A landscape with many peaks, sampled at points; each row gives a point and its height.
A climber steps from a point to the highest of its 2 nearest points, and stops where none of them is higher. Distance is the straight distance between rows; heights are no part of it.
radod: [-12  12  -8  19 -46   7  31 -11  34   5 -30  -5   6   1 -22 -18 -19   1
 -34 -19 -15 -36   8  34 -53  -5  -6  -3  21  -8  37  45   0 -22  59   6
  11  35 -28 -42 -74  17 -14  13 -60 -29 -20  -7 -23  12]  height 62.2
nudi: [-25  -7 -39 -15   4 -22  19 -46  18  13  27 -23  16  41  22 -39  40 -14
  -8 -46  40  22  64   7   2 -68  15 -23  -1  -9   8  15   2  43  -6   3
  24   3 -13  30 -25   2 -21  15 -19  -4 -13 -40 -15  57]  height 80.6
solit: [ 28  31  17  12  -5  15  17 -34  -8  -9  -6 -22  20  16 -20 -12 -18 -16
 -69  -9 -34   5  45 -27 -39  28 -26 -24  46  -3 -31 -17  36 -20  39 -14
  17  42  50 -29 -35 -25  10  -1   4   6 -63  -3   3   2]  height 62.1
foz: [-16   4 -10  61 -16  20  11  32  -3 -35 -24  12  -1 -29  -9 -38 -45  26
 -13 -17 -25   2 -45  26  15  34  -7  20  13  28  83  17 -36 -11  48  41
 -24 -15 -51  12 -34  27  26  -2  -8 -86 -10  52  13  -3]  height 66.7
tefev: [ 45 -13 -21  22 -36 -13   7  18 -41  24 -52   2  24 -66  -3  47  -3  -4
  20  17  29   9 -47  -3 -12  34   6  -8 -37 -23  28 -15  13  16  35   9
  -4 -17 -27 -34  23  -3  37  31 -10   6  21 -20   0  11]  height 35.3
Mesat: [ -2 -56  22 -23  48 -26  -3  -7   9   6  45  46 -22  51 -48 -37  33  -4
 -10   0  18 -21  19 -21  14 -52 -46   8 -28  12   0 -37  24  21 -22   3
 -24  11 -22  -1  30   1 -23 -47  23   1 -25   3  10 -12]  height 19.5
zed: [ -3 -28 -15  32 -40  -1  -6  31   7  -4 -20  23  -5  -4  30 -33   3  18
  34   6   5  26 -62  20  24 -13   4  45 -23  17  45   3 -25  10  -1 -15
 -44 -67 -21  24 -16  -9   8  28  11 -29  34   1 -21  -4]  height 47.2
bezot: [ 21  49  -4 -18 -28  59  27 -11 -27 -34 -19 -52  14 -12   2 -17  12   9
  -9   0   0  33  16 -43  21  10 -18 -31  37  11  15 -38 -11  -3 -12  -1
  -3  23 -22 -10  -7   4  10   8   6  33 -36  48 -27  31]  height 61.0
rizag: [-18 -18 -28 -56  20 -21 -17  12  -3   3  12  55 -18  57 -33  -1  60 -16
 -23  -3 -23  -1 -17  34  33 -23  16  14 -15   9 -39 -11  17  -4 -52 -47
   9  26  45   6  32 -19 -11  14   8   1 -19 -42  35  -5]  height 50.2
veva: [-20 -25 -20 -18  -4 -37   7 -23  -7  21 -26  23 -16   9  10  44  48   7
  42  49  22  -7  42   9 -15 -31  -6 -31 -32 -33  43 -13  29   4  13 -48
 -17  19 -32 -55  18  -8  12 -12 -41  22   4 -42 -42  42]  height 8.1
todoz: [  5  23  21  -2 -37  37   7   6 -14 -28 -41 -13  -4  21 -43 -61 -24 -43
 -45 -11 -49 -16 -66   1 -31  31   3  21  -2   8 -39 -11 -23 -34  30   0
   1   2  44   6 -37 -33  15  50  28 -12 -24  15  -4 -15]  height 65.4
buk: [-29  26  11   2   3   4  26 -10  29  -5  -8 -11  -7   0 -21  -2 -18  10
 -26   0 -24 -43  42 -32 -43 -12 -29 -11  18 -37  27  15  -1 -16  27  13
  21  67 -29 -52 -31  28 -42 -46 -52  10 -27  23   7  20]  height 56.6
murun: [-29  16  35  29  30   2  14   1   3 -24 -41  26 -19 -33  30   4 -14  11
  28  46 -61 -18 -14 -41 -12  58   2 -40  12 -14  17 -11   4 -44   1  37
  14  11  38  12 -11  11  -7 -31  21  -5 -22  63 -52 -31]  height 52.7
Tesu: [ -9  25  -4  69   1   6  23  37 -26 -12 -36  -4  15 -24 -17  -6 -62  43
 -40 -22 -48 -12 -17  11   8  49  -6  10  42 -21  33  14 -10 -32  34  46
  13 -11   5  -4 -49  19  24  22 -13 -57 -13  44  42  11]  height 57.6
dovef: [-26  20  22   2  -6  -9  30 -16   3   7 -52  -5  -2 -13  -1  -1   7 -11
   5  29 -74 -21  -5 -65 -38  34   1 -37   0 -52   0 -25  -5 -22   5  -6
  24   0  47   2 -29 -27  -8  17  10  40 -18  26 -61   4]  height 45.9
beg: [ 10  12 -19 -25  11 -12 -22  -1   0 -42  -7   5 -32 -11 -13   4  -4 -45
 -26  28  13 -25 -20 -33 -15 -18  47 -11 -18 -21  -8 -52 -24   3  -9 -30
  12  24 -19 -64  53  21 -27 -35  11  34 -55  48  55   6]  height 27.9
masat: [-19  28 -28  -4 -15  13 -25  -8  11  21 -11 -23  27  -7  23 -12 -18 -21
 -27 -31   3   4   2  24   7  10  29  24  -3 -25  -4  43 -19  16   7  13
  -3  18  32  21 -14  11  -4  31 -26  -1   2 -22  49  21]  height 70.7
Sol: [ 39 -12 -27 -22  21 -21 -38 -18  16  28  48   0   8  -8   5  60  27 -17
  26  14  40  19  18  26  11  -4  21  -6  -3  37 -27   0  35  -2 -24  -7
   9  -1  10 -10  29  15   5 -24  -3  16  -3  -5  12  -7]  height 13.4
leru: [ 12  25  37 -21  37 -28   2 -11 -26  22  23 -32 -25  18 -34  24 -39 -32
 -40  30   5 -17  38 -44 -35  20 -15  20  31 -18 -36 -40  11 -10  18 -34
  23  15  51 -29  49 -30   3  -5   9  58 -11 -29  52   8]  height 37.8
vano: [-40 -38  52 -53  42  27  27 -18 -24  19  14   3 -20  28 -14  -3 -21 -17
  -5   6 -27  23  60 -65  22   2 -19 -22 -22  20 -59  13 -14  34   9   1
  24   6  58  38  40 -64   5  -4  17  30  -4 -18   5 -39]  height 49.2
bur: [ 52  18  -7  44 -23 -30 -12  -6  -3 -11 -10  20 -11  -8 -35  -2 -12 -37
 -69  -9 -11 -22   6   9 -49  13 -37  33  26  -5 -13 -11  36 -28  31  -6
 -18  20  13 -29 -17 -26   5 -29   8  25 -35 -25  12 -27]  height 70.9
Tur: [-43   2 -26  -3   0  45 -29   6  19  40 -28  -2  24  -3  48 -22  14  18
 -12 -24  30  37  -7  41  37   2 -12  22 -11 -12  48  66   4  30  -1  13
 -50  25  40  41 -13   4 -10  26 -27 -38  26 -36  -2  25]  height 86.2
vig: [  6 -32  37  -1  19  25  35   8  13 -18  36 -16  31  27   3 -41 -21  39
   0 -16  49  10   6 -12 -13  -4   8 -17  49  34  -1   0  22  19  15   7
  33  -4 -52 -11 -38  52 -25  32   8 -69  -5  36 -32 -28]  height 19.9
Pefa: [ -9 -27  -9 -34  -2 -15 -49   0  29  13  28  21 -12   5 -39  -7  20 -33
  10 -10  15 -22 -51  31  42 -37  -2  30 -40  25   0  20 -25  -6 -26  29
 -39 -23  -9  44  38   3  -9 -36   4  17  29  18  15 -21]  height 35.5
vip: [ -8 -21 -24  16   9 -18   3   3  19  17  31  19  25   9  45  10  44  51
   8 -36  42  20  40  33  -7 -39  -8  -9  14 -22   9  28  37  33 -22 -11
  19  18 -20  12 -21  17 -28  12 -26 -39  24 -49 -21   2]  height 70.8
kepo: [ 36  12  -8 -19  38 -49 -60 -29  19  -2  33   6  38 -13  -1  30  17 -50
  41 -17  12  10   9  60  -4  22  43 -14 -25  29 -55  -6  37   6 -29   6
  11 -26  33  41  41  43  -2 -23  44  12   6 -57  22 -18]  height 11.2
Nena: [ 51   9   9  41 -19  11  18  43 -21   5 -12   5  -6 -13 -65  46 -26  12
 -22  13 -26 -40 -10  62  -3  19 -61  16  14   2   7 -15  16 -30  11  25
 -32  14 -55 -67 -11   3  47 -28 -17 -15  14 -23  11  -7]  height 37.1
sof: [ 21  -4 -31 -18   8   9 -30  24  -1 -39 -18  25 -23   3 -28   3  15 -21
  -5  34  36  -9 -53  34   8  13  27 -19   7   7  33 -22  11 -29  -8 -23
 -25  21 -35 -53  41  38  -8 -22  -1   0 -43  53  22  15]  height 31.3
salef: [  7  44 -30  22   1 -26 -28 -14  41   9  20 -11  13 -26 -18  48 -19 -15
 -20 -21 -27 -46  57  -2 -26   3 -15   5  25 -29  19  11  10 -30  25  24
 -21  23 -11 -22 -16  27  -9 -70 -42  31   5   7  19  -5]  height 51.2
zugu: [  3  21  17  22  31 -32  -3 -16 -12  -2  28 -26 -28  19  16  18 -21  13
  34   9 -24   1  96  -9  35 -22 -21  -3 -14   9 -26 -11 -18  -2 -16   4
   1 -27  14  42  13 -25  41 -45   3  28  12 -17  12  40]  height 50.6
buget: [ 52  11 -31  31  -4 -44 -41 -27   0 -44   2  12  26 -60   5  16   7 -40
  33 -29  -4   3   2   5 -18  27  26 -34 -27   5  30 -22  13   4   4  52
 -25 -25 -32  37  12  27  18 -60  54  14 -20  12 -22 -17]  height 18.3
lilep: [-53  -5  13 -13  44 -25  29   6  20  37  31  27  -7  26  28  30  45  53
  14 -15  -5 -11  66   0   4 -27 -13  -8  19 -34   4  39  29   5 -40   3
  35  31  32  22   1  10 -44 -17 -25  -1  34 -49 -19  -3]  height 62.4
kod: [ -5 -11   9  10  -1  23  24   3   6  -3  35 -33  -2  -2  28  -2 -38  47
 -14   4  27  12  27 -32   7 -14   0   4  44  10  -7   2   0   3  13   4
  37   6 -50 -30  -1  19 -16  -5 -23 -17 -13  59  14 -15]  height 22.9
kebud: [-15  -3 -10  40 -11  18 -18  23  20 -31   7 -15  47 -20  21  -8 -34  20
  25 -12 -19 -11   4  26  13 -25  19  -6 -50 -14  20  13 -52  58  22  13
 -19  -6 -67   6 -23  46  18  -3 -32 -62  26 -13  16  34]  height 23.0
Dipu: [ 44 -54 -31 -23  22 -10 -10   5 -25  46  48  -1  -5   5 -19  48   7   3
 -21 -16  61  47 -10 -14  45  15  15  -2  18  32 -14 -13  37   7   1 -18
   6 -44   6  16  60 -33  41   6  -2  -1 -18  13  47 -26]  height 16.7
Voves: [ 10   6 -14  -1 -24  -7  35   0 -21  24  16 -29  -2   0  45  22  52  42
  34  -3  21  25  55 -25  30 -46 -48   8   7  -8  15 -42  -3  -8 -37 -17
 -37 -25   2   3 -20 -34  25   8  -6  39  40 -22 -75   6]  height 26.7
bef: [ 34  17 -13  34 -31  -3  36   0 -40  22 -27 -23  44 -55  58  34  18  51
  34 -18  22  45  35 -26  10 -10 -20 -41   8  -6  56 -13  -4  20  -1  -8
 -30 -54 -36  21 -24  -2  35  16  -6  20  34 -11 -63  43]  height 23.9
dugad: [-24 -13   9   7 -13  53  -7  26  14  14 -35   6   1 -13  25  23 -32  10
  18  45 -28  14 -42   7  30  52  23  26 -19  29 -22  49   0  -6  14 -10
 -11  11  55 -24  -4 -24  35  45  -7 -43   6  10  -7 -46]  height 36.1
figo: [ 18  43   8  12   5  15  36  12 -40 -16 -23 -28 -13   2   7  36  17  39
  22  33   3  13  29  -5  -4  36  -8 -53  51   7  27 -16  21 -30 -12 -16
   7   3 -11 -34  -5  17  19   8   2  27  -9  13 -42  47]  height 67.5
gudoz: [-30   3  -3 -28   4 -14  22 -24  -8  -2  42 -23 -19  44  -8 -33  10   3
  -9 -34 -34   7  70 -35  42 -55  -7  15   7  18 -53 -10 -41  -8 -34  -5
  24 -21  24  43 -17 -49  10 -13   7  28   8 -14  20  17]  height 46.4
Beso: [ -7  31 -29 -15  19  -1 -35 -20   2 -24  21 -13  -9  10  -7 -20 -19 -37
 -47   3  -4  11  35  -6  14 -17  23   9  17  -2 -16 -26 -25  16  -2 -25
   4  10  -3  -9  24   1   7 -36  -8  19 -54  14  90  30]  height 24.7
Paze: [ 25 -14 -34   5 -42  -7  30  -1 -37  30  -2  12 -46 -27 -21  52   5  35
  -4 -17  34  41 -22  37  30  -4 -28  10  16  40  25  34  16 -20  15   0
  14 -17 -39  -5  25 -50  31   8 -41  -2  10 -15  25 -16]  height 23.1
Buz: [  9  15 -11  45 -33  13 -17  35  -2  -7 -55  -5   1 -56  36   4 -48  29
 -14  -7 -25  21 -44  15   9  63  32  36  27  -2  14  43   6 -30  13  18
  -7   1  39  -6 -41   1  19  35  12 -41  12  31  34 -15]  height 46.0
Getur: [ 32  14  18 -24 -13  43  31  -1 -39   4  -8 -21  35 -17  -6  16  25  16
  -6   1  -9  29  -5 -69  23  28 -49 -25  15   5 -32 -53  13   1  -8   6
 -11   8  31  -5   1 -37  34  14  27  24   2  20 -47 -35]  height 53.7
Vabu: [  7 -10   4  -9 -18 -17  15 -22  -3 -13 -11  37  -1  -2 -26  29  39 -10
  62  15  10 -18 -12  26 -29 -14 -25 -36 -58   2  23   1  22  15   2   8
  12  32 -48 -35   8  11   0 -19 -22  11   2 -46 -68  -6]  height 6.9
savug: [ -1  28 -30  37  53 -47 -43 -20  -7 -12  13  -4 -20 -20  39  11 -24  -8
  26  38 -40 -12  55  13  21  -2  30 -38   0  -6   8 -34 -41 -18 -12   1
  -1 -46   2  56  34   9  44 -62  26  17  -3  41  25  69]  height 55.9
Vep: [-20   8 -13  46  34 -63 -57  -8  39  10  27  15   9  -2  -7  12 -50 -23
 -37  12 -51 -55  51  -4 -20  -6  10  36  -2 -44  -8  -3 -14 -20  17  10
  -3 -15  39  13 -12  14   2 -65 -16  -3   1  -4  66   8]  height 54.2
Lon: [-17  49 -37  39  23 -27 -53  -5  23  -1  -6 -22  16 -19  19  12 -22 -23
  -7  -5 -76 -31  50  11   5  -5  23  -2   1 -43   2 -10 -56 -14   2  -4
 -27 -23  29  48 -11   8  29 -51  -6  37  17  17  46  64]  height 63.1
gegar: [ -7  -3  19   9 -51  50  32   5  13 -16 -13 -15  -7  24 -17 -48 -39   8
 -33  -7 -18 -18 -25  16 -22  -8 -13  20 -19  24 -14  42 -20  17  53   4
  11  36 -16 -46 -55 -14   1  37 -38 -64 -19 -19   4 -18]  height 68.3
zezu: [  0  11  27 -32  -5  -7  29  -6  -3  40  27 -27 -52  22  17  27  16  39
  15  27  39   3  42  -8  13 -35 -32  15  30  20 -14   4  12 -41 -25 -18
 -10  10  33 -17   2 -46  -3  12  -9  40  42   0 -38 -12]  height 29.3
vidat: [ 10   0  39 -50  22 -30   6 -18   5  51  44 -22 -40  -4   8  62 -15  -5
  -6  34  44  -7  44 -19 -22   2   9  16  23  10 -57  -1  21 -16  -5 -41
  31  31  59 -25  41 -42 -24  18   3  61  27 -24   6 -39]  height 33.1
Voli: [-21 -73  17  22  34 -36 -12   9  21  -5  21  84   4  23 -27 -51  21 -15
 -23 -17 -14 -28 -22 -36 -35 -11 -32  16 -18 -37   4 -25  24  15 -16 -11
 -23   7  -8  24 -10   7 -62 -34  25 -10 -28 -24   6 -31]  height 16.6
pinap: [ 40  35   5 -19 -11  21   3  17 -16  22  -9  -9  51 -33 -32  59  14 -21
  -3  -8 -28  -6 -22  -7   6  41 -49   2 -10 -20 -30 -30  10   3  -5  25
  -9  31  27 -21   5  -7  30  13   7  35  25 -18 -14 -20]  height 46.7
disu: [  4  14  14 -23  28  -7 -17 -60   5 -15   5 -32   5  24  21 -34   3 -26
 -29  15  -6  22  92 -57 -26   1   5 -26  42   1 -27 -32  31   3  -5 -10
  19  35  48  -6 -18   0 -16 -24  33  29 -52   7   8   9]  height 63.6
beti: [ -5 -23  36   4 -19  14  32 -23 -10  -1 -32  23 -32   5 -12   1   3  -9
  26  16  19   5 -33   8 -48  15   7 -26 -42  24  25  44  16  14  44   4
  46   9 -18  -5  25 -19  -2  24 -21 -14 -21 -20 -38   2]  height 5.5
vupe: [-22 -50  17  10 -15  24  12   4  23  12 -26  26   9   0  41   2   4  43
 -12  34 -40  16 -20 -26   5  30  -1   3  14   2 -21  29  28  -3  11 -17
  13  -4  57 -15 -41 -30   3  42  14 -46 -12  32 -47 -67]  height 29.6
fiva: [-89 -27 -28 -49   5  51 -10   7  36  41   3   5  12  11  58 -19  43  18
  -6 -13  27  45 -23  15  47 -36  22  16  15   8  18  64  -9  28 -32 -10
  -5  24   5  19  -3  13 -50  15 -33 -21  33  18  -5   0]  height 71.4
muv: [ 28 -36  -1  31  21 -39 -11  14 -12 -25   0  49   8   5  17 -15   9   8
  -8   7  29   2  -8  -9 -36  10   4   1  11 -49  -4 -30  46  32 -12 -36
   6  -4  -6  -8   3   1 -11  12  34 -12 -26 -35  10 -24]  height 12.6
Mamo: [ 22  12  -7  38 -10 -12 -41  36  16 -36  33 -26  48 -41  44 -19 -30   7
  20 -27  22 -14 -17  17 -19  -5  53  24 -24 -24  -5 -21 -26  39   2  10
 -28 -33 -55  17 -25  62  -5  -1  31 -31  43   6  23  12]  height 27.2
pinu: [-18  13   9  -7  42  -7 -14 -51  28  14  14 -45   7  15  48 -43  13   7
   7 -25  19  14 112 -22   1 -31   1 -28  26  -6   2  16  10  30 -14  17
  13   9  25  50 -16  37 -29 -21  14  20 -16   8  -4  43]  height 72.1
rurev: [-16  20   5  -4 -12  25  33  -1 -24  27   4 -50   8  20   7   8 -35   5
 -25  -1   9   2  34 -19  -1 -11  15   5   2 -33 -20  16 -20  24  22 -13
  22   0  12 -13  11 -35  28  48 -43   2   5 -47  36  32]  height 60.3
Tofam: [ -2 -15 -18 -35 -13  -9 -18  -1  -2 -24 -42  51 -37  37 -39 -36  52 -33
 -22  22  -2 -25 -43  24  -3 -38 -17  21 -41 -23  14 -20  -1 -10 -27 -44
 -36  42  13 -27  15 -18 -28  11   6  20 -23 -34  12  21]  height 56.4
rolo: [ -8 -16   5 -32  35  13  15   0 -19 -29  37  -3 -21  55 -15 -28  10  14
 -27  -7  15  15  54 -18  30 -35 -19   8   0  16 -22  -3   6  28 -10 -11
  11  46 -24 -25  28  -9 -18 -36  -3 -19 -39  -6  67  15]  height 21.8
zunil: [ 33   3 -23   5  -8  -4 -15  51 -24  -7 -13  10 -19 -14 -59  52  -7 -13
  17  43   2 -45 -49  66   5  13  -5  12 -21   2  16 -39 -11 -37  -4  -1
 -39   0 -65 -67  24  24  34 -32 -14  11   3   8  16  20]  height 34.5
noza: [-12  13  50 -12  22   7  29   6 -46  16  13 -27 -48  -3 -11  13 -29   9
 -15  -1  -6   5  13 -64  12  24 -27   6  18 -18 -32 -23 -20 -11  -3  -5
  26   1  35  17  51 -61  14   1   2  62  10  20  30 -26]  height 43.1
Fal: [-18   5  11  -4   1  22 -29   6  46 -37   1  -3  27 -10  21 -30   9 -10
  15  -9  -6 -10  13 -12 -22   0   5   1 -20  -1  25  10   1   5  -5  25
 -36  48   0   8 -43  49 -41 -21  22 -20  -1  19 -38 -13]  height 11.6
doku: [ 53  -2  11 -11  21 -27 -54  -6  -8   3  11  25  36 -32 -29  21   9 -37
  30 -39   0  -5 -52  32  13  48  -2  -2 -14  15 -10  -5  38  -5  -6  58
 -20 -37   8  48  29  29  13 -31  52   1  17  -6  14 -43]  height 14.6
Gepa: [ 19  -8 -30  -6 -25   1   9  36 -35  61  -6   5  -6   1  -5  26  29  23
  -4   0  50  24 -47  38  44 -12 -53  38  15   2  32   6  13 -17 -17 -12
 -51 -17  -7  -3  22 -35  31  30 -15   2  56 -35 -11  14]  height 26.2
kugog: [ 57   9 -33  39 -32 -29  -1 -19 -23 -36 -16  14  13 -37  27  27  27  14
  43 -15  -8  38   8  21   7 -18 -15 -28  -5  26  32 -21  12  11 -19   7
 -27 -39 -42  17 -24  -9  26 -14  27  12  -8 -11 -42  12]  height 21.1
Pote: [  1   0  18  11  -9 -27  17   4  -4   2  12  -9 -30  34  -9 -26 -22  -1
   7   6  23 -42 -39   3 -14 -22  20  14   8  -7  23 -25 -32 -30   4  -4
   4 -73 -51  17   6   0 -14  16   6   6  15  45  -4  22]  height 37.5
mivu: [-70 -19  -7 -46 -13  44 -21   0  48   1  -3   7  19   2  21 -37  25 -10
  33  -9  16  31 -64  17  26  -6  48   6  -3  53  19  46 -39   9 -15  14
 -15 -13   3  20  -5  41 -48   6   8 -27  28  49 -41 -21]  height 61.2
Miz: [-20 -38   2 -10  17 -23 -20  -2  28  -1  29  49  10   6  16 -16 -10 -17
   0 -29 -23  -1 -10  14 -25 -17  36  18 -26  -5 -68  37 -13  25 -24   0
  35 -25  22  38  -1   2 -54  -4  23   0  13 -18   9 -67]  height 48.3
bon: [ -9   1  12   0  18 -26 -11  20  37   1  57 -20  23  -5  15 -17 -13   0
  32 -18  40 -31 -22  11  -8 -40  51  19 -17 -18 -28 -20 -40  25 -23   0
  20 -50 -49  32   8  53 -35  -5   7   2  51  20  16  19]  height 32.4
Daz: [ 21  11  24 -25  23  31  14  38 -30  -3  28 -12  12  43 -75  23  10  -2
 -15  20  -1 -25 -15  11  21   3 -57   4   4   5 -21 -33  17 -17  -4   3
 -17  38  -7 -52  25  -9  26   9  -8  -7   9 -12  12   1]  height 40.7
vub: [ 19  19  35  12  -6  39 -16 -25 -16 -34 -52 -10  -3 -31  27 -37 -18 -18
  26   8   8  32  -1 -16 -18  63   1 -29 -21  13  10   2  12  18  14  27
  -7   9  31  35  12  -1   9  16  40  -4 -30 -11 -28  -4]  height 6.3
nom: [ -7 -13  32 -18   5  49 -13 -13  14 -31  -6   2   5 -12   4 -43  -9 -28
  -8   3   4   1 -13 -48 -20  17   6 -14 -21  11 -21   3   5  19  21  22
   6  44  10 -12  -4   9 -29 -15  21   6 -41  34 -10 -49]  height 9.0
bara: [ -3  20  -5  19 -19  44   0  14  27  17  18 -53  43  12   5  -2 -26  21
  29 -17   6   3  14  29  42 -31  -4  24 -10  42  17  37 -40  13  10  13
 -31 -24 -30   2 -29  36  24  21 -42 -53  43  -6 -17  39]  height 20.7
zem: [ 53  22 -13 -17 -32  -9 -27 -10 -16 -21 -27  10 -19  -4 -25 -19  23 -54
 -31  -1  19  -5 -21   4 -37   7 -19  15 -17 -18  -8 -40  14  -7  -9 -14
 -36  28  18 -15  21 -16  -9  -9  39  55 -31 -30   5  -5]  height 63.0
zupi: [  2 -20 -29  -4  23 -56 -10   7 -27 -14   0  47 -29  29  -1  16  56 -11
  18  48  30 -21  14  19 -29 -16  28 -23 -10 -39   5 -50  30  17 -28 -80
   9   5   2 -40  36  12  -7  -2  13  27 -25 -52  16  35]  height 9.6
ref: [ 20  63  38  36  32  -8  -2  -7 -22 -41 -15  -5 -22 -24  16   8 -11  16
  39  26 -41   7  45  -8 -19  37 -26 -33  23   2  -9 -22  17 -40 -35   8
  18  17  19  10   4  19  -1 -36  34  38  -8  -3 -19   8]  height 60.6
Vaz: [-47   7  10 -34  35  -3 -11  -5  34  22  13  28  -4  20  27  -6  24   1
   9 -19 -18  -5  16  46   9 -17   0  23  13   6 -37  65  11 -13 -56  11
  28  24  63  58  -5   7 -61   1   0   3  34 -46  10 -19]  height 60.2
dazar: [ 20 -32   3 -15  -9  -6  42   2 -24  48  27   5 -11 -13 -45  67   2  15
 -17 -26  20   4 -59  -7  12   9 -11 -14  20  17 -13   9  18 -11  34  16
  56 -33 -25  11  54 -37  17  13 -24  -2  11  10  19 -43]  height 20.3
buze: [ -7 -35  37   3  40  13   4  10  16 -34  13  -9   2  19  52 -24  -2  38
  57  40  39  27  17   2  16   1  49 -25   7  50   1  10  11  20 -25 -15
  21 -18 -25   2  -5  53 -13  25  28 -59  -8  31 -29  13]  height 17.0
zotof: [  6  13 -24 -31  -7  -8 -23  11  -7  56  22  16   3 -12 -25  38  33  -8
   6 -22  -3   3 -62  20  57 -10 -48  42 -14  -2   5  -9 -13 -24 -41  12
 -36 -21  12  40  34 -27   4   3 -13  52  60 -13  15  -2]  height 30.5
pul: [ 13  -5 -21   1 -24  -8  35  10 -18  45 -16 -33   0 -60   8  64 -27  13
   6  16  46   7 -38 -35 -12  25  22 -19  11 -22  28  -9  -5 -14  30  -4
  42 -35 -57 -45  39  -1  14   5 -55  28  13  63   2  20]  height 30.1
gatap: [ -5 -31 -19 -28  -8 -19 -47 -16  61   3  38  15   1  12   8 -38  28 -35
   9 -48  35 -13 -19  38   1 -64  21  44 -28  22 -33  34  -9  11 -38  26
 -28 -12 -14  31  -8  20 -52 -11  24 -11  38 -19 -13 -42]  height 40.0
gavo: [-36 -20  -7 -12  -7 -18  26 -14  10  12  34  11 -14  58 -41 -26  -5 -15
 -12 -16 -40 -29  -1 -21  15 -51   5  11  -3  -5 -29  -5 -51 -17  -7   5
  27 -57 -20  29 -26 -27  -7   7 -16   9   5  25  16   6]  height 42.1
kige: [ -9   7  11 -11 -34  26  53   8  -2  14  -4 -39 -33 -38  11  34 -22  38
 -21  22  13   5 -17 -53  -9  -1   9 -17  58  -3   4 -17 -13 -33  22 -22
  58   7 -40 -56  -1 -21   4   5 -39  27  -5  82 -19 -24]  height 26.3
vasu: [ 21  -3   3   9 -27  -1  13 -20 -23  -8 -38  13  -3  17 -10 -28   6 -16
  23 -10  19  20 -55  27 -23  42  26 -25 -15  18  12  24  24  10  16   1
  13 -35  14  32  -4 -14  27  74  15 -28  -7 -31 -25  10]  height 3.7
musu: [-46 -20  28 -44   0  17  47 -49  -3  41   4 -19  -4  48 -13 -21 -14 -19
 -23   4 -17 -18  64 -30 -11 -30   1 -10 -30   5 -20  40 -16  36  32   3
  30   8  49  12  -4 -58  -2  27 -25  11 -10 -57  -8  19]  height 54.4
rul: [ -3  13  20  -5 -34  20  26  15 -10   7 -53  -5  23 -23 -22   6   3 -26
 -43  -1 -50 -19 -62 -22 -59  56  10  -3   2 -55 -30  -4   9  -3  33  -7
  21  32  46 -21 -30 -24 -10  52   9   3  -8  -7 -29 -19]  height 53.8
Rasu: [-32 -45  -8  -6 -34  42 -11  24  23 -27 -13  16  -9  28  -1 -66  -9  -6
   7   3  16  12 -85  10  27 -24  37  41 -35  36  13  22 -57  24  -2 -13
 -23 -41 -25  -6  -4  13 -20  34  11 -51  10  39   6 -23]  height 53.6
ruz: [-27  17  22  27 -23  47   7  28  12 -53 -31   0  -3  27 -26 -72 -30  -1
  -8 -17 -33  -5 -64  27 -16  33  10  22  -2  19  21  31 -26 -10  31  19
 -17  14  16   2 -49  18   8  42  -2 -71 -11   0  -8  -7]  height 76.8
Levef: [-34  17  27  19  37   4 -21   1  29 -56  -1  -6   3   0  32 -39 -28  11
  52  14 -27  -7  12  17  -2  17  43 -14  -7  27  14  23 -21  -5 -11  25
   9  -9  -8  32 -22  65 -16 -21  25 -35   8  31 -17  13]  height 14.3
bas: [ 42 -27 -39  43 -40  -8  14  39 -62 -24 -68  32   7 -33   3  15  15  18
  17   4  -1  41 -78  17  29  28  -5  -4 -24   5  45 -27  -4  19   7 -17
 -30 -37 -41 -13   1 -17  52  46  19 -31  24 -19   6  15]  height 40.5

Call two points neighbours if one is among the 2 nearest of the other. Go from one point of each pair to the other, from neighbour to neighbour, staying as high as possible. Name the lowest point that can't be avoided.
nudi / Tur -> kepo
nudi / bur -> solit
figo / ruz -> dovef
ruz / Lon -> salef

For each start below, name the point where the climber stops.
Dipu -> nudi
Vabu -> figo
sof -> figo
kepo -> Tur
vasu -> Tur
Mamo -> Lon
kige -> Tur
vidat -> Tur
